Each row is a point on a landscape with many valleys, with its height.
From any point a ball rolls to the lowest of the 2 points nearest to it. It stops when none of these is lower. Distance is the straight distance between rows; heights are no part of it.
Q644: [-36  -5 -49  53   0  19  24  12   5   1  20   5  31   6  45   1  20  -2
 -21  11 -43  -8  42]  h=518
Q448: [ 19  15 -18 -48  -6  11   4 -34  18   9  -2 -30  15 -14 -74  25  12 -14
  10   1   0   3 -35]  h=321
Q589: [-15 -12 -29  23  28  10 -16  29  16  40   4  14   4  49  16  21  29 -23
 -18  11 -30  29  58]  h=430
Q183: [ -8  21  33   8  -5 -42  -3 -32   5 -36 -54 -10   4 -56   2  11  -9  11
 -28 -39  33 -36 -23]  h=340
Q586: [ -4  34 -38 -14  -6  -6 -32  -7  14 -25  12 -19  12  43 -41  31  54   2
  16   1 -16   1   0]  h=259
Q446: [ 18 -14  38   9  -5   3   7  -3  -4  25 -17  32 -13  -9  -2 -18 -22  -1
 -16  15  -6   3   0]  h=418
Q784: [-13  13 -11  15  13   5   6  11  23 -33  30   9   2   3  23  -5   2  12
  -2  16 -26 -23  24]  h=497
Q149: [  9 -10  -9   5 -21  11  46 -52 -41   6  -7 -28   2 -16  -7   5 -26   1
  34 -18  49  -5 -30]  h=474
Q454: [ -1  -4 -12  -4 -27  12 -30  15 -19  22  38 -37   7  31 -45   9   5  -5
   9   8 -22  38   8]  h=307
Q944: [  1  -6 -13 -14  -5  19   2  -3  -7  23  20 -28   6  13 -16   2 -18   3
   8   6 -15  41  20]  h=328
Q112: [-16 -29 -40   7  22   2  30  35 -16  -7  41  14   4 -18  13 -46  -1  -4
  -7  -1 -18  -6  22]  h=61
Q431: [ 12 -26  16  17   1  16 -15  12   3  26  13  17 -11   2   5  -4 -23 -26
 -26  27  -2  22   8]  h=376
Q865: [  2  11  35 -16  19 -32  -4  -6  32 -33 -48   6  -6 -49  23   3 -26  10
  -9 -41  23  -8   3]  h=279
Q606: [-20   4 -37 -14  10  21  48 -38 -34  24  -9 -29  19 -10  -1   9  -1   6
  17  -3  39  -3 -12]  h=416
Q710: [-35  23 -33 -19  11   8  35 -12 -15  -3  12 -39  12 -11  13  -2   0  18
  23 -15  17   7  10]  h=377
Q41: [ 13 -41  11 -30  -5  -6  20  -2 -14  -8   3 -34   7 -12 -43  -7 -37  12
  28 -16  52 -10 -47]  h=543
Q668: [-27 -13  -4  36 -10  43  18 -18  -9   3 -10   7  17 -49  39  13  -2 -21
 -22 -12  -6  -4   3]  h=302
Q32: [ 36  12  48 -10 -20 -54 -11 -20   9 -37 -28 -14 -24  -6 -33  -4 -16  21
  11 -17  50 -23 -30]  h=598
Q153: [ 11  14  19 -30  29 -10  11 -21  29 -31 -39  18   7 -57   1  15 -25  -9
   1 -23  15  -9 -28]  h=224
Q890: [ 14  -7  -4  14  -7   4 -38  55  29  18  57   6   4  57  16  -9  14   4
   0  18 -33  27  27]  h=335
Q646: [ -7   2  16   9  11  -6  42 -37 -36  11 -64  25   0 -44  31  -3  -8  -7
 -13  -9  24 -38 -23]  h=522
Q472: [-24  16   3  40 -49   0  13 -12 -34 -17  13 -11  13 -19 -12 -14  25  21
   0  -2 -21 -24 -30]  h=428
Q256: [  5  24 -13 -23 -19   3 -10 -16   7 -13  18 -21   0  14 -54  13  34   1
  24   2  -2  11 -20]  h=278
Q335: [ -2   2 -20   0  -5  14 -35  37  30  28  47  -9   9  39 -43  13  21  -2
  -3  21 -43  29  27]  h=324
Q930: [-25  -2 -20  -3  -1 -14  -9  -6 -11 -49   4 -18  11 -44  29 -11   5   0
 -24 -35  -8 -14   2]  h=486
Q804: [ 29  22  50 -38 -11 -37  -4 -17  30 -29  -8 -31 -17  13 -38   9 -12  29
  29   7  26 -16 -21]  h=585
Q735: [ 27   5  54  16 -42   1  -7 -21  14  -2  19  -2 -23   1 -17   1 -26  27
   8  24  10  -2 -20]  h=561
Q852: [  0 -25  -1  -6   3   4   9  -6 -35   3 -27  24   3  -9 -21   2  -3 -11
   8  -1  28 -21 -42]  h=57
Q684: [-22  -9   8  42 -43   2  -3 -38 -33 -14   2 -14   5 -24 -13  14  21   3
 -16   5   4 -10 -37]  h=370
Q928: [ 25  -1   9 -14  -3  -7 -40   2  -1  14  -2  20 -30  45 -30   2   5 -17
  -1  25  28 -19 -33]  h=197
Q892: [-36  -1 -86  39  21  24  32   3   3  28  28  -2  22  -8  19  19  13 -17
 -10  -7 -24  -5  44]  h=501
Q246: [  8 -27  16   8   5  13 -38  49  19  29  48  19  -9  28  22 -14 -10  -6
 -10  25 -11  18  12]  h=348
Q437: [-22 -33 -16   3  13  39  25  -9  -4  11   2  -6  28 -51  14  24 -16  -5
  -7  -7   8  23 -18]  h=366
Q703: [  1   3  64  26 -19 -18 -27 -22  19 -18 -41  -7  -6 -11   3  43  -8   8
  -8   0  35  -3 -28]  h=262
Q704: [ 22   3  52 -52   9   5 -13  26  21  -7 -20  -4  14 -20 -30  -2  -9   2
  30 -28  10  21 -27]  h=601
Q22: [  1   7  53   0  -8 -31  18 -22 -26  12 -76  18 -11 -26   3  -7 -11  12
  -8  -5  44 -21 -27]  h=610
Q133: [ 26   5  60 -14  -5  -9 -26 -27  46 -17 -38   4   5  -8 -30  40  -9   6
  -9  15  16   6 -34]  h=228
Q121: [-18 -12 -30  49  -1  -8  -6  44   9  54  19   6  13  80  39   9  47 -12
 -17  27 -27  19  71]  h=440
Q528: [ 43  10  63   5 -15 -15 -20  17   5  37 -10  36 -46  20  43 -38 -29  12
   2  -1  17 -12   1]  h=499
Q590: [-19  -3 -39   8  14  43  38  -3   8  33  26  -8  46 -77  13  13   1   0
 -16  -9 -13  26 -15]  h=421
Q312: [-21  16   7  18  -4 -21  19 -35 -31 -21 -51   0  -7 -54  32   1  -5   4
 -32 -21  21 -43  -9]  h=426
Q780: [ 35  19  56 -16  -6  -2   4   6 -14  36 -26  35 -39  21  11 -25 -16   4
  18   3   2   8   0]  h=467
Q925: [ 25 -29   8 -30   0   0   4 -17 -15 -15 -51  17  11 -23 -40  17 -17 -33
   4 -18  31  -9 -51]  h=204
Q508: [ -8  12 -39 -34  12  -9 -41  27   4 -18  19 -31  -3  39 -10   2  19 -13
   1  -6 -28  38  37]  h=232
Q576: [-21  -4 -21  13  10 -14 -14  19 -11 -54  20 -13  12   1  44 -15  15   1
 -14 -10 -23 -15  19]  h=506
Q708: [-23  -4 -71  36  24  17  23   8   7  33  22   4   7  30 -17  18   6  -8
  -3  12 -13 -18  45]  h=485
Q998: [ -2  29   6  24   9  30   5  -6  18  31 -21  52  -9  27  22   0  21 -19
   0  13 -35   9  30]  h=382
Q909: [-34 -35 -28   2  34   0  61 -12 -16  13 -16  14   5 -48  43 -35 -19  -2
 -19   3   8  -9   2]  h=91
Q185: [  8   7   2  11  -5  -4  -1  18   3 -32  25  16 -22  18   6 -19  -6  23
  16  -3  -5 -49   0]  h=484
Q662: [  3  -9  35 -43  19 -14  -3  19  10  -7  -6   1  -7 -16  -5 -15 -19  10
  17 -12   6  16 -12]  h=586
Q564: [ 40  -1  23 -20 -14 -11 -33 -20  15 -20  -7   0 -30  33 -55  16  -2 -25
  14   6  52 -16 -45]  h=143
Q404: [ 14  -8   9 -48  39   6   8  -8  12  -9 -52  30  13 -35 -25  11 -20 -29
   3 -16  24  -3 -29]  h=133
Q526: [ 41 -10  40 -15 -20  -1 -28 -19  48 -18   1   4 -10   9 -56  26 -15 -13
  13  15  20   5 -49]  h=186
Q746: [-22  19 -55   9  15  23  13 -17  21  30  20 -29   9  23 -25  43   0  14
   9  12  -8   2  38]  h=470
Q419: [  8  19  -9  12 -22 -10 -41  40 -29  -4   1  24 -18  54  17 -27  42  -5
  -5  11 -24 -16  13]  h=267
Q808: [  7  13  -7  14 -15  13 -11  22 -45   9   7  15  -6  23  24 -33  23 -15
   8  -4 -29  17  26]  h=299
Q747: [-46 -18 -14  37  10   6   5  12   0 -31   8  -4  14 -12  70   6  17  -8
 -32   4 -28   2  33]  h=521
Q493: [ 21 -17   8 -18 -24   6  19 -32   3 -11  -6 -37   4  -9 -38  19 -27  -5
  43 -13  60  -6 -41]  h=517
Q135: [ -2 -18  14   5  -3   3 -12 -12  -7 -30  -1 -18   4 -56   4  -2 -24   5
 -21 -18  -4   4 -13]  h=447
Q173: [-16 -13  47  31 -34  -8 -19 -23  -3 -25 -16 -13   9 -12 -15  27  15  12
 -13   6  30  -5 -42]  h=304
Q725: [-23 -45 -35 -13  33   8  44  16 -18   3   7  13   0 -23   7 -28 -27   0
  -3   0  12 -24   4]  h=149
Q364: [ 10   4  40 -17 -18 -50  20 -11 -27   3 -44   3 -13  -9 -36 -25 -12  22
  20  -4  47 -27 -39]  h=630
Q699: [-38  29 -26   0  14  12   4  -4  44  18  12 -26  21  38  -5  47  23  31
   0  33 -25   4  37]  h=481
Q566: [  3 -33  11 -32  15  -2  12  28   4  -8   9 -14  -6 -13 -28 -18 -31  21
  16  -6  28  -9 -26]  h=568
Q102: [ 11   6   5  -2 -16 -11 -40  12 -22   4 -10   8 -27  51 -10 -10  26 -14
  -3  17  -5 -10  -6]  h=239
Q976: [ 43 -24  23 -13  14 -27 -43  10  13   3  12   6 -48  20  31 -24 -52 -21
 -32  -2  14  -7  23]  h=546
Q874: [ -6 -28 -17  -5  14 -18  31  25 -20 -10  30   8   1 -35  37 -55  -6  -9
   4 -17 -28  37  27]  h=125
Q175: [-30 -20 -15  26  17  14  38 -14 -16  20 -11  20   6 -36  54 -19  -3 -28
 -23   1 -13   1  18]  h=223
Q756: [  7  29 -10  12   9  -2 -18  17  14   1  -1  13  10  56  58 -10  46  -3
   5   0 -32  21  59]  h=336
Q462: [-16 -27   3  -6  -5  19  18   1   2  -5  25 -13  22 -46  11   5 -35  24
  -7   3  -1  21  -7]  h=405
Q628: [-11  46   1  13  16   9   5   9   7   3 -22  42  -4  30  53   0  38   2
   9   2 -21  -7  37]  h=355
Q889: [  3 -29   4 -19  24 -16 -10  43 -12 -21  20  15 -10 -24  42 -45 -10 -21
  -3 -25 -18  44  26]  h=169
Q518: [ -3   8  -5  34  -6  44  21   1   9  19  18  28  -2  15   2  21  -9  15
  16  19  -6 -20  -4]  h=519
Q366: [-19  16 -24 -16   7  -9 -43   8  -7 -37   5 -34   4  51  -6  16  35   4
  14  -5   3  -1   5]  h=246
Q398: [  7  12 -63 -28  13  12  12 -28   0  19  -5 -17  27 -32 -63  25   6 -13
 -20   4 -12  -7 -27]  h=391
Q558: [-22  20 -33 -12   1   8  25   2 -22  12  20 -22  23   2  12  -8  15  13
  17 -21 -22  41  33]  h=353
Q592: [ -7  36 -58   4   2  13  21 -30   7  11  14 -25  21 -12 -26  28  18   6
 -15   8 -21  -8   4]  h=448
Q410: [  1  27   9  17 -29 -17  -1  12 -23 -22  14   9  -4  13   4 -25  24  35
  14  11 -22 -30 -12]  h=466
Q47: [ 58  -4  55 -11  -7 -12 -42  25  18  15   9  23 -38   7  10 -21 -46   0
  -2  -9  21  -5  -4]  h=525
Q141: [  6  21 -12   3  21  -2 -15  11   0  49 -14  35 -21  52  -1  -1  32 -18
 -12  27 -38  14  37]  h=410
Q80: [ -4  -8 -34 -32  36  -8 -19  28   4 -14   7  -2  -6  -4  12 -22   9 -28
  -9 -23 -29  34  37]  h=209
Q453: [ 25   7  47 -18 -22 -18 -12   2  22  -8  20 -28 -23  30 -10  -5 -19  33
  22  12  14  -1  -9]  h=576
Q630: [  3  19 -16  15  -8  -7 -14  28 -19  -6  21   8  11  25  39 -21  38  -7
  -2   0 -57  33  45]  h=322
Q276: [ 21   6   8  26 -23  15   9 -19  17  15  19   4  -6  30 -37  13  -6  16
  18  35  -9 -12 -14]  h=539

Call two points neighbours if one is among the 2 nearest of the other. Go from one point of each pair to the other, from neighbour to neighbour, staying as low as possible. Name the highest point that can't be avoided.
Q437 and Q404: Q364
Q564 and Q909: Q576
Q112 and Q909: Q725

Two balls start at each pair of points below. Name the first point that both come to, or write none.
Q453 and Q662: none
Q699 and Q998: none
Q22 and Q446: none
Q141 and Q121: Q756
Q747 and Q472: none
